Each row is a point on a tangle of strands that fork and nearly touch. The rows are in no order.
In the rows, 128 means zero.
Two points are linked if the straight distance between their rows is under 211. Some points are linked to none.
Buf: [121 175 101 153 177 111 144  94 141 132 102  66 155 124 118 115  79 128
  91 120 131 131 133 150 147 141 165  89  70 168 112 155 168 143 132  96
  60 159 124 108 147 134 134  90  60 152 109 135 139 123 131  78 108 128
 137 158  81  91 140 150 126 118 155 133 148  76  65 127 108 142 152]
Lupam: [153 104 185  69 132 138 100 118 131 165 136 150 123 168  87 142 168 107
 147  81  89 125 131 114 123 138  97 155 120 150 151  96 117 120 113 113
 129 131 122  92 152 143 111  95 170  69 194 119 150 136 125 133 181 135
 156  98 156 130 153 116 124 141  97 117 127 200 137 105 144  72 110]
pif: [165  90 127 145  88 169 158 174 111 111  99 189 144 169 166  91 103  76
 162 134 125 122  92  87 155  43  78 114 161  87 175 173 102  93  58 202
 189 118 161 111  67 164  86 160 186  83 172 115 124 159 110 112 137 120
 141 105 179 131 225 154 101 125 116 172 177 162 164 128 141 140  96]
Futu: [108 212 101 130 104 138 104 151 115 114 113 102  97 144 128  86  65 139
 107  99 114 138 119 105 119 118  91 140 159 110 113 129 173 151  89 155
 190 115 109 160 104 110 157 126 172  99 127 160 170 158 110 124 156 162
  93 101 125 132 170 140 150 128  94 135 108 151 165 139 190 174 107]
daraz: [151 123 115 113 120 173 163 164  83  97  95 188 138 172 178  50  89 128
 125 114 172 112 101  81 157  50  83 118 143  93 150 153 132  95  97 207
 204  86 141 141  57 170  56 190 215  75 136 153 132 153 107 120  89 117
 116  98 179 108 234 176 118 118 120 179 134 149 173 156 130 155  83]
Fas: [134 121  94 127 103 165 178 153 141 140  98 165 130 122 155  56  97 126
 127 155 114  98 107 110 147  82 175 103  98 101 124 127  95 101 102 192
 130 107 113 133  53 114  68 212 106 141  89  86  81 180 144 101  69 103
 121 170 146 112 145 114 115  73 162 149 182 132 157 176 141 162  76]
Zubud: [119 137 182  84  82 129  79 136 131 151 155 118 146  96 147 153 156 126
 166 137 113 173 126 143  97 137 139 156 180  81 105  86 134 135 139 127
 149 101 115 154 149  83 119 121 146 134 149 114 178 138 155 177 157 111
 125  99 123 136 114 126 139 130 104 120 116 135 129 118 185 116 165]
kuvak: [ 90 133 140 132 158 121 120  83 117 140 122 105 138 163  70 134 156 147
  97  71 125 155 153 127 112 150 127 134 121 166 143 118  59 153 165  92
 112 138 119 119 163 130 121 128 135 143 126 145 160 140 119 118 143 183
 135 129 142 118 120 137 154 114  97 130  98 144 126 123  54  61 114]
burat: [153 197  73 154  86 138 128 158 110 103 122 138 105 154 157  90  47 130
 136  86 132 130  90  98 140  79  75 128 169  77 150 157 180 144  84 198
 206  95  94 150  67 106 131 151 183 100 135 150 159 145 115 141 158 135
 113  96 121 163 199 164 125 115 120 168 140 159 193 164 189 176  98]
murit: [108  75 146  96 155  83 138 191 127  89 168  58 135  70 147 130 149 143
  79 130 116 123  88 165 120 149 142 169 159 117 107 113 110 135 166 167
  90 131  89  86 191 167 123 114  78 168  77 114 115  83 116 139  95 125
 106 132 120 148  43  77 126 144 150  93 113 100 108  71  98 118 189]
nenu: [163  82 112 111 159 121 128 109 151 108 100 130 137 147  83 113 155 153
  81 125 107 110 125 141 126 160 140  93  61 236 137 165  96 117 112 123
 103 133 126  87 108 104 124 104 158 171 175 117 100 137 147  93 134 136
 155 172 124 113 135 156 108  86  93 131 180 161  98 117 167 106  60]
Gisus: [110 146 113 106 167 158 106 102 116  85  87 160  98 136  91 147 168 137
 109 114 177 153 152 160 122 207 124  98  95 160 114  95 156 136 182  78
 121 150 210 159 166 169 164  96 160 100 111 176 159 106 139  99 142 150
  92 116 166  82 127 120 176 162 126 106  81 138 104 107  86  82  99]
Fone: [155  95 123 122 162 125 101  59 164 165 125 149 101 166  98 189 127 118
 175 116  79 102 187 153 122 166 146 113  97 122 135 112 136 156 119  95
 104 139 125 131 160 117 182  74 103 142 188 150 115 131 155 125 143 144
 209 116 120 141 125 103 136 146 133 108 126 159  73 120  63  94 193]
fum: [124 175 135 103 111 123  68 119 124 145 104 142 136  91 120 125  92 118
 169 122  99 155 117 160 115 127 165 104 108  80 115  81 156 127  81 122
  92 145 135 184 126  81 160 126 151  84 110 111 109 210 148  98 158 120
 110 101 109 115 160 152 147 124 111  99 123 108 104 151 202 141 131]
duba: [145  75 102 127 167 140 110  99 167  95 121 112 139 148 103 117 138 126
  86 117  74 141 147 137 120 161 152 100  89 195 160 120  85 150 132  96
 110 127 123 109 144 120 172  75 155 183 182 138 111 141 157 104 140 146
 170 149 111 112 119 127 108  97 113 121 164 171  84 118 113 119 107]
rebo: [125 137 131 109 105 156  85 175 115  88 137  68  89 123 153 126 166 115
 109  71 133 159 117 110 118 121 102 160 162 108 156 154  88 133 122 166
 211 130 103 101 205 145 111 113 166 132 141 161 190  76 132 167 167 119
 104  85 121 127 139  91 153 170  86 125  89 180 127  71 127 101 153]
dos: [138 142  80 205 103 146 152 180 162 104 158 157 129 122 138 115  70  94
  98 125  72  74 125 124 150  95 128 136 149 101 112 124 110 140 143 144
 163 127  96 105  86 137 141 169  89 142 123 115  97 147 102 122 108 134
 147 154 150 128 126 103 109 105 175 168 183 123 191 133 151 159 116]
fusof: [157  93 129 113  72 151 120 167 149 164 153 152 153 117 142 112 101  79
 152 170  85 115  84 136 132  87 113 106 180  60 119 125 106 119  90 174
 134  88 127  96  71  99  95 151 135 142 166  74 118 175 157 114 118 112
 152 179 164 155 169 130 127 100 146 149 206 136 164 156 213 154 120]
vig: [141 105 126 157  98 142 121 104 136 100 122 133 123 166 118 118 121 109
 126 135 126 119 164 106 167 135 102 126 118 181 147 115 157 154 106  88
 134 138 154 131 108 163 192 109 168 129 203 122 152 104 124 155 151 167
 177 114 135 116 155 144 130 128 112 159 137 161 133 136 128 130 130]
naf: [ 96 204 172 125  89 105 141  93 111 211 131 111 157 139  99 116  90 154
 154 133 156 114 145 106 108 125 161 115  81 136 111 104 142 123 129 128
  68 123 102 135  92  89  96 156  70 116  98 132 143 192 114 136 133 114
  85 120 103 124 142 183 147 110 138 131 135  82 149 161 153 143 140]
nemaz: [110 204  89 138 130 150 153 100 115 130 121  96  93 165 138 106 102 150
  89 104 160 112 108  99 146 133 171  85  68 129 107  93 190 141  99 103
 106 142 122 110 130 137 156 157  62 117  64 117  90 148 138 105 126 148
  94 110  70  92 138 120 118 122 167 103 125  74 134 167 135 133 108]
rim: [131 168 107  98 144 157 194 125  88 157  76 170 140 195 130  45  89 156
 110 143 181 105 123  89 124 124 141  87 106 136 105 149 163 107 129 155
 128  60 161 138  67 134  71 181 156  91 112 153 136 164 116 104  64 136
  94 121 138 102 196 179 147 105 139 160 134 105 178 191 126 180  78]
Kifid: [108 127 169 168 102  68 138 117 130 137 160 118 161  86 186 137 104 130
 144 164 142 119 111 154 116 125 157 149 146  96  93 119 179 147 147 109
  89 138 103 158 133  95 113 112  69 154  99 102 148 132 138 152 107  86
 140 130 103 154  82 144 132 145 156 113 115  57 104 124 103 179 220]
duka: [160 178 115 107  91 142 150 173 125 150 124 159 116 143 131 109  68 114
 132  90 117  91  90  95 145 111 101 111 157  90 144 156 140 102  89 194
 173 103  81 136  74 112  80 149 173  83 142 131 124 172 119  93 127 111
 128 119 120 145 211 155 129 118 120 143 159 146 165 145 184 140  81]
big: [106 165 141  97 107 124 192 116 102 204 104 151 162 167 114  89  86 146
 149 170 172 119 132 101 125 133 148 116 101 136 110 130 129  96 118 161
  82  91 106 143  63 102  49 187 113 116 105 145 132 168 105 131  88 109
  98 134 114 140 162 186 147 101 144 151 131  92 165 174 123 156 104]
Zevuk: [117 140 120 103 177 120 139 109  84 107  90 120 111 147 103  97 193 165
 104 141 194 168 137 139 117 177 143  93  96 201 101 140 140 135 184  78
 104 155 199 125 120 162 135 130 166 116 106 145 153 109 124 115 122 156
  93 137 157  82 127 149 154 129 105 149  93 114 138 121 100 116  70]
busu: [146 113 112 173 116 171 147 107 148 112  82 159 103 174 100 126 116 109
 121 144 138  92 150 125 181 159 125 104 107 191 130 125 156 145  95  75
 135 177 190 132  84 164 199 141 165  96 177 122 125 152 140 113 147 179
 165 115 160  96 177 130 125 104 121 118 164 143 108 141 129 123  87]
Sen: [103 138  96 147 161 155 100 171 121  50 127 102  79 120 132 118 145 130
  84  89 152 144 134 146 128 162  93 134 153 154 142 128 112 157 156 123
 182 162 140 121 161 186 170 110 140 116 113 172 115  81 122 127 136 173
 134 110 151 102 123  97 125 163  96 138  90 162 137 106  83 125 133]
feko: [128 198 122 146 127 119 112 116 127 151 152 156 138 107  87 147  78 128
 121  81  84 101 150 109 118 144 104 129 133 102 115 106 156 127 126 121
 128 121  92 126 115 115 131 144  95 101  89 147 100 161 114  83 134 131
 129 119 103 119 148 152 113 122 131 115 142 122 151 128 145 117 125]
fiv: [147 161 104  63 133 165 156 130  63 138  76 196 122 183 133  46  94 140
 124 140 175 105 108  94 129 109 128 100 129 112 114 107 172  83  83 161
 168  83 157 135  68 147  77 182 214  70 154 142 127 185 123 113  95 123
  97 108 146 113 225 182 139 112 124 142 135 136 151 173 162 151  52]
vaz: [126 115 145 111 132 158 136 186 113 107 102 165 126 129 135 105 140  79
 152 164 103 162  88 117 119 106  85 139 159 109 109 156 106  97  68 155
 174 138 173 113  91 148  94 120 172  59 134 112  97 183 137  99 170 104
  76 135 170 131 157 109 111 131 101 148 143 130 175 109 166 112  69]
gozon: [118 123 111 110 113 136 146 107  95 150 110 187 121 131 135 112 138 128
 165 151 154 125 125 115 152 112 167 100  98 109 124 103 148  86 107 125
 112 142 164 170  85 120  99 189 133  99  79 117  78 149 126 131 113 121
  93 126 127 116 129 127 108 114 171 105 114  90 153 172 131 128  79]
gop: [149 134  87 145 154 160 120 142 153  80 107 130  83 142 109 159 145 124
 102  89 120 114 134 131 144 162 117 108 143 153 135 158 130 147 138 127
 174 161 133 136 151 164 179  92 144 108 148 145  88 119 136  91 126 157
 179  98 117 113 143  90 112 156 118 110 119 159 108 123  79 108 118]
nese: [168 115  87 135 117 147 186 132 142 128  98 145 128 166 111  83 107 145
  97 145 152  67 123 115 166  97 174  80  92 176 128 153  98 106 130 160
 132 130 123  99  64 137  69 188 111 144 127  88  80 136 127  98  65 122
 141 171 125 114 147 138 118  81 148 153 173 126 144 174 140 145  61]
Tum: [107  86 160  95 137 143 106 131 152 134 148 117 112 155 108 192 187 128
 158 120 137 120 151 138 121 125 107 160 105 107 132 117 102 134 126 122
 139 121 134 118 213 165 173 113 116 139 149 151 159  51 108 182 137 147
 159 115 171 170  64  77 155 182 107 114  80 149 108  92  68  89 172]
mida: [107 119 139 152 125 102  99 160 141 122 192 107 141  86 171 142 102 100
 100 148  59  91 127 146 116 131  85 191 181  54 118 123 133 147 154 155
 151 105 100 101 175 134 144  97  72 130  88 147  93 123 112 128 104 107
 118 139 132 135  67  93 117 135 145 126 134 121 167  99 144 147 182]
sil: [127 201 170  80  93 131  61 121 134 143 136 126 101  88 113 131 128 135
 164 121 106 174 117 132 106 136 159 127 140  79 121  56 143 133 100 129
 130 143 115 166 154  81 139 126 153 127 130 120 142 190 153 126 160 113
  97  71 102 128 144 144 146 137  97  78 100 137 106 118 208  93 149]
luzig: [123 175  93 122 164 157 107 175 119  76 103 114  87 104 124  98 152 153
  85 106 177 150 115 135 104 187 114 109 158 154 113 156 125 129 171 126
 199 139 144 155 145 156 125 104 163  95  95 183 132 100 130  99 130 133
  91 102 142  96 145 101 136 168  84 136  81 154 149 107 131 144 108]
tupe: [143  66 145 125  81 136 120 156 149 105 136  89 133 127 162 122 184 110
 138 170 128 142 112 125 135  99 127 141 162 147 129 167 107 121 105 148
 141 130 135  97 125 141 109 117 138 146 167  82 128 100 156 145 131 109
 141 163 126 143 104 102 106 140 130 125 154 153 118 141 158 148 116]
mevo: [187  92 109 110 142 133 157 129 129 108  87 137 123 181  97  84 133 152
  81 148 148  89 130 129 161 112 129  91  99 217 151 185 103 108 110 139
 125 125 133  85  74 128  83 141 186 147 165 102  84 140 130 104  95 125
 149 171 133 117 172 169 112  85 103 139 178 147 131 147 161 134  59]
zeloz: [101  99 161 157 136 106 127 130 119 168 130  69 165 150 100 128 139 139
  76 114 117 139 143 132  91 146 125 165 160 178 132 137  44 161 191 114
 112 130  94 122 139 107 104 133 140 159 145 135 165 141 112 146 123 154
 132 162 145 112  96 129 150  89 108 155 133 130 152 114 111 108 132]
timi: [112 164 133 175 105 100 150 136 130 141 169 182 135  78 161 176  88 135
 157 142 150 117 118 115 109 129 119 159 130  48 148 110 158 103 124 143
 141 120  98 168 100 113 123 164  90 117  45 146  93 122 122 119 126  71
  99  91 105 152 119 145 103 127 156  98 109  88 153 136 134 150 147]
fida: [138 122 108 108 205 125 131  40 141 130 100 110 115 139  50 157 170 165
 115  76 126 148 159 140 117 155 155 111  71 175 154 112  92 147 146 106
  77 136 145 105 187 139 158  84 131 163 132 142 156 105 136  89 124 172
 150 150 113 129 127 138 147 145 118 116 115 126  51 115  36  44 113]
ligaz: [128 137 126 157 207  97 131  72 125 150 102  79 160 113 126 134 134 159
 119 117 132 173 119 164 134 129 184 122   4 161 144 164 131 117 135  96
  24 182 144 139 151  90 127  59  93 185  82 126 144 126 143  97 121 103
 104 157  82 115 123 161 120 112 157 123 161  66  32 111  80 121 132]
rine: [ 99  53 130 171 151  87 129  97 146 124 151 121 132 130 134 173 143 131
 114 145 110 120 162 150 118 122 136 146 158 148 136 123  90 177 166  69
  94 154 130 111 169 147 149 131  72 180 149 119 137 110 107 156 114 143
 147 166 152 159  67 107 146 135 150 133 107 100 107 107  59 116 181]
far: [ 98 151 132 189 105  95 120 146 137 149 168 151 152  88 134 114  72 105
  97 145  72  89 139 136 117 118 113 168 155  72 110 114 121 126 167 139
 128 107  95 124 107 121 130 159  56 148  83 132 119 150  94 120 104 113
 105 159 146 118  74 125 133  96 170 133 152  83 190 121 156 159 140]
lar: [126 115 108 153 104 114 156 162 116 103 169 145 138 116 156 106  85 118
 129 155 153  79 146  96 127 107  87 137 177 118 130 146 153 119 150 125
 156  98 120 124 115 151 125 148  92 125 146 152 129  64  84 168 105 145
 142 155 138 148 102 119 117 153 153 161 117 129 182 129 126 167 137]
roza: [106 146 123 113 134 155 113 171 114 120  94 128 116 143 123  77 146 116
 117 152 129 153 110 125 118 125 132 129 134 148  81 146 107 115 104 131
 161 139 157 143  90 129 108 142 179  88 105 129 116 187 127 100 144 136
  65 131 164 115 137 109 113 111  94 139 128 109 181 138 154 162  51]
Pup: [135 119 162  76 153 153  85  77 148 138 146 139 107 153  80 159 155 114
 154  77  77 132 194 126 132 159 122 132 114 122 146  63 117 144 131 107
 124 118 143 122 170 137 173  96 138 102 177 147 120 137 128 123 169 152
 164  92 130 117 135 107 124 148 114 108 118 200  94 116 104  75 153]
nime: [ 96 148 145 140  96 124 124 157 134 154 135  61 154 122 141  97  95 128
  74 124 133 134 119 118  90 134 142 162 157 134  94 119  95 162 149 127
 137 126  73 151 126  95 114 151 122 155 107 119 153 158 125 148 128 143
 107 149 124 117  95 117 140 109 110 135 136 117 143 151 163 168 153]
fipu: [110 182 137  88 109 155  75 150 106 103 121  97  81 113 143  92 117 124
 119 103 118 169 130 103 122 143  97 138 155 110 127 113 147 126 114 143
 197 119 119 141 163 109 133 101 168 116 137 161 186 104 126 141 171 124
  78  89 109 136 152 115 145 159  90 119  95 172 141  96 176 121 143]
zod: [130  98 111 159 119 107 141  86 131  82 126 107 123 133 138 122 130 124
 123 160 154 131 167 129 152 125 140 137 131 198 118 126 165 163 122  66
 132 135 147 137 130 128 184 118 137 171 201 127 147  78 132 179 147 168
 158 143 115 127 105 145 118 132 127 149 112 128 114 133  97 142 163]
Legu: [130 223 134 111 103 123 155 139 121 155 132 174 129 113 107 108  68 137
 154 108 146 101 112  87 107 153  98 127 123  93 135 103 158  97  97 159
 134  97  90 140  89 121  94 160 129  91  96 156 114 162 125  88 128  97
 106  82  97 136 190 178 124 123 119 119 130 125 157 145 184 139  98]
kez: [ 98 104 180  96 128 115 125 152 100 153 144 118 129 110 120 146 209 173
 142 144 173 153 107 149 102 143 116 143 152 146 109 148  94  92 178 117
 111 139 126 138 133 130  72 142 124 133  69 124 140 128 103 156 121 135
  73 149 174 130  47  83 135 131 119 123 104 118 150  88 125  97  89]
lev: [149  55 136 139  88 170 150 159 125 115  93 192 119 141 149 135 152  79
 187 169 123 131  99 108 155  83  88 120 167 100 152 162 113  81  74 175
 152 137 179 111  88 162  97 143 163  75 164 103  85 152 144 135 149  92
 149 112 153 144 170 110  99 139 118 126 157 151 134 132 136 123 104]
bab: [ 98  96 148  93 170 102 112 170 108 113 154  91 132  86 126 143 160 154
  97 137 149 149 137 160  87 157 108 141 163 130 140 132  76 118 191 125
 110 137  99 124 182 163 121 127  91 142  88 162 138  86  82 144 115 162
 117 142 173 126  48  78 146 149 123 133  90 119 133  79  90 106 152]
fop: [152 141 142 123 153  93 130  65 134 169  82 127 165  98 131 169 129 149
 158 136 156 152 142 147 139 136 183 109  54 173 143 145 136  97 121 106
  50 149 125 175 129  55 109  85 122 149 127 119 152 119 150 121 122  88
 136 136  86 128 130 170 134 126 129  97 144  99  35 146 120 120 136]
meput: [118 172 103 138 155 122 158  96 118  91 114  91  82 124 149 137 114 135
  86 104 163 114 106 138 153 144 179 104  78 133 106  99 197 130 106 113
 115 171 119 145 160 149 161 129  75 118  58 108  83 137 141 100 122 124
 108 108  66 106 125 102 125 155 166  59  96  80  78 144  95 112 154]
Lov: [114 161  76 176 189  93 156  82 105 116 106  48 148 110 139  89  81 131
 101 155 122 154 125 180 144 110 154 110  92 181  86 135 188 162 152  76
  54 144 146  83 138 117 133 116  43 148 113 129 165 109  92 127 106 146
 106 181  96  99 137 160 134 113 173 163 145  36  93 122  97 172 180]
vid: [128 172 106 116 115 115  86 105 151 161 129 148 136 108  94 122  63 115
 148  90  72  99 154 136 126 126 143  90 130 100 120  95 171 123 104 112
 113 140 114 143 110  94 164 125 125  92 146 116  98 195 139  95 146 137
 155 121 110 114 164 150 125 116 104 121 149 133 116 151 175 130 140]
Sov: [133  67 123 149 218  87 153  85 141 108 124  98 155 100 115 190 180 174
 122 142 129 180 127 154 106 107 152 148  63 141 140 128  83 150 149 109
  63 113 139 110 168  78 157  93  95 246 133 123 165  62 143 155 130 108
 141 159  98 166  77 164 138 126 141 113 114  93  58  91  58 111 193]
Meb: [121  55 160 115 126 113 143 124 148 135 175 117 127 155  87 184 193 140
 152 156 132 112 153 134 133 119 112 150 119 141 121 145 101 129 131  91
 101 137 149  92 169 170 141 128  91 156 154  94 133  64 111 166 129 133
 148 148 170 166  69  93 130 148 140 129 110 123 131 107  92 102 138]
fif: [119  87 163 158 102 146 104 155 137 189 163 150 138 155 129 208 164  86
 138 111  82 106 117 122 109 140  63 195 169  81 130 129  89 156 143 133
 165 100 120 105 177 128 124  93 129 108 164 141 132 130 110 145 121 117
 188 103 144 129 112  75 137 138 111 131 155 185 144  88 126 102 156]
Mosit: [131 121 103 121 153 106 143  64 120 150 109 168 117 147 106 145 151 142
 157 144 125 132 145 156 161 135 173  83  74 159 118 134 183 101 141  83
  57 172 169 162 115 133 116 136 121 117  98 111 111 136 131 115 130 130
 109 154 117 114 110 130 137 118 176  92 123  84 102 147 104 108  81]
suser: [139 111 165  76 177 123 114  72 151 141 129 111 147 102  98 137 163 154
 144 107 100 182 147 140 100 156 153 121  71 160 144 101 101  95 158 116
  68  96 123 113 176 119 143  72 135 177 129 151 184 120 136 119 136 137
 138 133  94 152  81 154 135 139 115 104 107 150  79 110  81  88 146]
medo: [138 110 102 149  81 129 162 161 115 116 182 155 129 105 198 120  86 114
 159 140 115  95 117  82 136  62  77 152 179  56 152 144 142 128 112 165
 181  77 122 107 104 140 148 152 105 137 145 130 118  62 123 157 121 132
 142 129 127 153 135 133 104 132 171 193 128 142 181 130 145 161 144]
bepor: [153  92 138 119  98 132 107 148 148 178 150 157 151 124 110 159 113  94
 148 140  60  90  94 143 131 133 129 105 163  90 121 111 110 129 111 137
 123 114 116  94 100  89  97 127 120 125 176  75  86 194 155 111 149 108
 168 157 133 150 144 121 121 110 122 141 183 166 136 144 188 114 124]
kag: [101 147 176 167  82 100 124 132 137 146 157 136 144 100 184 130 105 115
 153 167 140 140  90 140 115 126 147 147 153  54 112 113 170 120 114 143
 112 140 111 188 107 102 106 143  98 135  53  98 103 167 138 145 127  87
 104 100 113 149 109 130 123 111 157  95 127  73 139 141 163 169 162]
zez: [119 209 106 148 116 141 114 107 127 135  92 114 140 118 131 131  90 128
 138 106 156 129 142 115 132 159 150 106 124 145 114 135 164 134 120 106
 135 135 113 194 124  86 137 109 146 105 140 159 163 119 123 108 133 133
 138 101  82 106 144 145 156 143 110 116 105 121  99 139 116 148 142]
vam: [139 107 103 158 105 131 125 142 126 109 192 159 107  93 196 181 113 104
 176 155 110 100 118 130 130  82  81 175 186  27 156 119 168 138 105 152
 189 118 128 117 144 138 184 147  97 133 124 119  83  88 136 170 149  97
 112 101 121 172 121 124 106 160 157 154 111 121 172 121 140 150 166]
rokeg: [139 122 142 141  84 151 120 156 136 182 168 158 137 130 127 210 149  98
 166  99  88  92  98 110 127 119  81 156 183  55 134 147 115 125 108 164
 165 122 105  94 141 110 108 144 128  96 141  98 105 144 132 126 156  89
 157 106 119 145 146  95 116 135 124 122 152 154 137 121 158  93 132]
mido: [134 138 136  85 115 150  86 151 136 113 142 129  83 128 116 177 188 111
 153  86 134 135 149 116 132 125  89 145 125  93 149 134 118 116  98 142
 180 139 138  99 195 163 149 100 130 106 128 145 153  68 123 161 161 114
 136  86 136 154 122  79 128 196 106  94  97 179 132  85 111  93 148]
Namuv: [123 102 156  71 106 141 132 132 108 134 134 170 113 124 122 132 201 127
 190 164 162 150 122 126 149 110 129 131 141 127 114 124 130  84 124 124
 132 142 172 148 121 134  75 152 149  95 107 105 119 112 119 151 129 110
  93 131 154 139  88 104 110 145 121 102 109 124 146 124 137 108  83]
nis: [123  69  94 145 187  97 156  98 126  81 122  86 125 129 119 133 155 134
 112 174 139 157 162 166 134 142 132 133 106 206 134 129 111 179 152  75
  88 140 155  92 164 157 196  95 113 185 171 143 134  67 105 143 126 176
 150 161 131 142  94 129 135 123 157 156 101 112  98 103  62 128 187]
loluk: [ 96 155 156 138  62 121  96 144 123 198 150 108 156 137 137 127  97 120
 122 108 106 128 121 129 107 120 123 172 188  86 110 113 120 163 113 139
 148 101  93 149 105  84 128 149 160 132 144 108 159 186 126 155 149 142
 124 125 136 140 139 141 140 105  93 149 135 118 162 156 191 146 148]
lagus: [160  51 135 123 137 110 143 150 140  78 135  94 151 114 150 126 192 159
 122 187 156 153 119 129 135  92 128 142 121 185 128 177  98 126 138 150
 119 104 137 112 125 138 107 109 167 169 176 101 113  38 157 172 102  88
 163 169 116 127  70 104  94 134 126 127 123 163  94 143 136 168 134]
Bav: [ 99  72 164 151 181  74 129  90 132 137 131  78 156 104 147 189 158 161
 105 144 114 140 128 166  92 121 166 147 140 113 113 107 107 157 176 102
  66 130 106 122 187  93 129 113  65 222 113 113 170 109 132 167 104 111
 136 145 137 164  55 139 158 128 140 113 117  76  74 113  51 106 216]
Zam: [104  85 170 129 136 120  90 131 140 156 181 120 146 123 148 178 143  95
 118 125  46 119 156 137  97 157  91 166 174  82 125 106  77 163 177 132
 135  86 122 114 194 141 140  78 102 135 129 163 112 124 109 149  94 129
 153 119 143 131  77  82 130 156 116 129 130 153 134  87 100 113 173]
zet: [127  68 141 112 138 134 101 150 165  98 151  64 133 118 142 118 178 112
  97 131  76 173 104 137 109 142 141 139 127 156 146 123  60 143 135 135
 120 128 113  95 154 130 157  99 148 195 158 106 134 116 160 120 138 129
 147 146 122 128  86 101 103 110 122 121 150 150  99 121 123 131 115]
Tado: [159 110  66 148 106 150 159 119 144  94 141 176  88 124 167 135 110 115
 162 133 141  91 150 110 180  87 137 105 136  95 150 121 177 129  94 120
 161 141 160 139 103 148 184 165 120 127 160 107  85 106 151 161 148 143
 150 117 119 122 163 119 107 123 166 152 131 136 139 156 143 139 129]
dit: [139  83 118 120 152  94 158 169 118  92 125  73 144 105 125 111 168 164
 105 159 205 151 112 141 108 119 134 145 157 195 156 189  88 122 179 124
 118 130 123 108 141 164 115 138 154 125 142 125 135  29 125 172  98 144
 138 154 153 128  72 116 139 136 107 153  84 143 130 126 113 147 153]
siro: [144 125 159 121  97 114 160 156 146 168 144 149 168  90 116 125 110 124
 144 170 130 101 115 109 148 140 128 139 150 107 107 152 115  78 139 169
 114  98 106 135 105 132  53 126  92 103 111 114 115 119 125 100  79  77
 152 148 113 152  94 122 126 135 153 107 146 120 141 127 151 154 128]
beze: [116 164 108 183 118 122 131 131 106 127 156 143  91  76 194 198 108 122
 166 142 152 131 112 112 117  95  97 186 160  42 185 114 147 141 115 174
 186 125  87 142 105 104 155 196 130 123  56 139  98  99 135 157 145  89
  72  84 123 171 148 158 113 131 133 137 110 124 168 143 149 140 131]
kade: [131 132 129 167 140  85 121  88 129 149 121 134 158 109 151 156 100 131
 162 141 149 130 139 159 141 121 186 114  88 134 121 156 151 119 133  83
  63 169 125 172 147  78 127  97  81 152 125 100 152 107 140 132 101  71
 157 134  83 155 114 142 148 138 169 110 124  75  45 126  73 155 190]
zil: [143 102 185 100 139 111 107 100 150 158 110 136 160  84 130 182 174 135
 155 133 132 179 118 131  98 160 158 122  72 146 149 106 101 100 142 135
  67 102 126 165 136  41 115 103 143 160 141 120 184 118 187 138 129  92
 156 120  89 158  98 149 139 124 116  75 134 153  53 129 130 102 138]
Foni: [105 166 133 104 172 134  68  82 112 106 118 154 106 109 107 142 122 112
 125 103 111 161 170 163 122 163 120 103 107 127 122  72 168 128 161  81
 115 123 171 162 178 136 159  78 130 111  90 198 142 121 119 101 149 152
  91 101 139  89 109 122 147 160 124  82  87 136  96  96  91  86 148]
Daru: [120 130 154 106 145 144 111 174  87 120  93 118 130 166  88  67 180 158
  90 109 172 152 113 117 102 170 126 136 123 204 107 134  77 127 155  98
 136 165 161 126 107 147 101 124 194  98 122 137 149 153 131 123 142 157
  69 112 190 100 136 129 136 112  69 157 110 135 177 104 129 111  63]
vure: [150  89 172 103 102 138 106 136 140 115 134 115 137 163 113 104 172 129
 121 103 134 140 132 112 137 149 101 138 118 190 142 134 108 119 132 110
 134 113 132 106 150 142 136  89 199 108 196 142 185 101 116 147 168 142
 151 107 147 135 153 134 123 129  87 133 131 184 143 115 130 109 106]
tiv: [142 111 107 118  84 160 158 160 130 141 120 169 139 117 184  69  75 100
 156 159 102 136  99 104 153  59 131 116 156  52 133 127 101 116  87 213
 158  94 138 140  61 111  97 194 136 133 124  80  86 168 140 116 100 118
 119 177 162 137 172 135 111  86 153 161 179 136 151 169 183 156  94]
Dopir: [147 116 104 165 107 109 157 171 114  67 145  77 125 132 135 105 123 137
  92 127 176  96 127 114 126  94  94 144 190 179 146 176 120 147 151 121
 161 134  96  94 125 170 133 140 120 122 155 126 130  60  95 170 112 167
 147 150 140 126 109 107 128 140 117 175 109 124 167 122 115 158 145]
lufu: [171 105  91 167 131 162 167 144 156  71  91 131  98 150 125 112 156 125
 117 142 164 113 132 131 168 138 147  83 120 193 142 176 125 136 127 115
 164 179 166 128 106 185 162 125 163 103 153 106  77 118 147 111 117 147
 162 132 130 103 156 106 122 115 117 124 141 135 102 149 125 135  73]
pake: [ 83 219 140 143 107 106 142 106 123 161 136  90 135 140 120  97  80 145
 114  99 169 112 143 112 116 131 153 121  61 107 113 102 177 146 111 125
  87 130  94 111 123 135 139 153  33 133  63 141 119 183 122 123 128 127
 100 114  71  96 146 158 119 121 158 131 118  70 145 160 141 150 156]
kigu: [138 169  71 164 158 132 133 116 156 107 126 136  87 143 112 167 110 123
 105  84 125  85 146 142 158 154 148 106 133 129 130 137 164 144 129 112
 147 157 111 131 151 141 166 114  81 136 113 125  94 123 141  90 115 143
 165 123  86 118 131 103 108 139 155 101 111 102  84 134  77 115 157]
kovil: [111 147 158  89 161 104  94  68 124 141 143 144 143 118  88 125 140 140
 160 108  89 163 164 157 135 142 151  98 101 127 103  96 178 104 154  75
  75 156 148 162 144 135 132  99 122 106  76 124 130 159 114 111 162 140
  86 128 131  98 109 131 119 130 144  82 114 115 107 101 122  91 125]

A fork is a point with three links, a tip a point with one. Leave the first point through the second and follow the links. Name the first fork or tip that comes.
dit / Dopir -> fop
Namuv / gozon -> gop
Legu / duka -> rine
kag / timi -> dos
daraz / pif -> murit

Follow the links from the first point to the second, and from the first to the third. Name the last point that the two ways share.
tupe / Lov / Legu -> fop
rebo / Buf / vam -> fop
Pup / nime / vaz -> vig
Sov / Fone / zil -> rine
Foni / Pup / Sov -> vig

A fork is a point with three links. Follow the links from the first point to the second and name the forks in between, in order.
Pup / Zubud -> vig > rine
vure / daraz -> vig > gop
Lov / loluk -> fop
big / zod -> gop > vig
daraz / duka -> gop > vig > rine
